Each scene shows the same named points in several views. A view is turned or mirrored, shifted and resized as a whole, has a little noise and may leave points out.
(in the rows, 128 means zero)

Scene 1
View 1
J_229: [115   9 192  33 143 111 165 110]
J_583: [128  51  73 148 129  69 103 120]
J_114: [128  12 148  41 137 121 158 121]
J_116: [130  34 141  77 126  88 150 106]
J_450: [101   4 129  83 159 110 109 136]
J_149: [174  61 102  74  95 100 184 101]
J_535: [135  40 139  87 148 135 148 129]
J_453: [174  67  62 105  89  72 155 107]
J_829: [146  52 109 104 126 106 149 120]
J_326: [163  51 160  54 111 109 198  99]
J_185: [157  45  77  99 116 100 141 121]
J_20: [109  15 215  36 139  98 168  98]
J_257: [132  47  96 116 133  96 126 125]
View 2
J_149: [116  64 109  94 160 173 105 156]
J_829: [120  98 112 120 156 122 116 147]
J_185: [115  98  99  96 167 124 119 131]
J_229: [209 125 156 126 126 136  82 201]
J_114: [189 116 126 111 125 133 100 170]
J_583: [ 84 120 112 115 208  73 130 118]
J_450: [178 151 128 128 150  73 118 145]
J_453: [ 84  71 101  81 198 147 112 127]
J_116: [151 107 140 124 166 125  96 173]
J_20: [207 120 174 141 136 141  75 222]
J_535: [150 114 115 134 116 113 117 162]
J_257: [110 115 112 119 172  99 123 138]
View 3
J_326: [114 134 176  96 133 195 127 170]
J_829: [121 130 147 137 137 134 116 179]
J_116: [134 117 137 142  96 168 122 188]
J_453: [130 162 139 105 152 111 175 186]
J_535: [114 120 156 148 114 151  74 178]
J_20: [133  90 153 143  47 241  88 186]
J_257: [132 121 136 158 136 106 122 179]
J_229: [127 104 152 141  51 216  77 197]
J_583: [140 121 117 171 152  72 147 179]
J_185: [124 153 142 130 133 110 131 188]
J_114: [119 132 153 133  69 181  79 200]
View 4
J_114: [ 94 111 132 147 146 177 118 122]
J_257: [103 148 139 110 110 140 162 129]
J_535: [ 85 144 145 123 139 165 127 128]
J_450: [ 80 113 143 114 133 153 146  85]
J_116: [115 118 150 131 124 158 128 132]
J_583: [112 151 139  93  89 117 180 122]
J_185: [109 148 115 125 110 148 164 142]
J_453: [136 151 107 125  89 141 169 172]
J_229: [100  91 159 148 155 180  93 118]
J_829: [108 149 137 121 117 152 144 143]
J_149: [133 142 117 147 114 162 139 175]
J_326: [128 146 143 143 128 171 116 180]
View 5
J_114: [104 140 172  86 186  39 116 126]
J_229: [108 183 167  73 191  36 124 147]
J_326: [125 190 168  77 153 139 120 157]
J_829: [119 133 190 115 174 134 132 157]
J_453: [105 123 161 126 142 189 146 142]
J_583: [ 99  87 195 165 187 153 162 177]
J_185: [112 114 181 123 161 146 132 139]
J_450: [105 104 198 126 209  57 134 154]
J_535: [126 140 208 100 191  92 111 156]
J_20: [103 201 160  70 192  29 136 161]
J_149: [115 159 159  94 140 156 126 138]
J_116: [101 153 171 104 182  99 141 156]
View 6
J_535: [128 146 174 132 128 119  96 156]
J_149: [ 98 121 141 200 141 139 170 128]
J_829: [115 108 150 144 130 126 134 155]
J_450: [185 128 170  90 133  91 107 161]
J_326: [ 85 161 131 193 148 138 133 130]
J_20: [161 226 119 141 174  82 103 106]
J_453: [ 99  67 138 179 133 146 192 150]
J_229: [169 214 145 145 161  87  99 115]
J_116: [143 140 130 140 148 107 134 138]
J_114: [161 176 174 149 145 104 117 125]
J_257: [126  80 145 123 124 125 137 169]
J_185: [124  89 162 156 125 135 159 156]

Which points are out of place in each view (at most two, in the order of its rows)? Write - if all are in place.
view 1 | J_326
view 2 | -
view 3 | -
view 4 | -
view 5 | J_114
view 6 | -
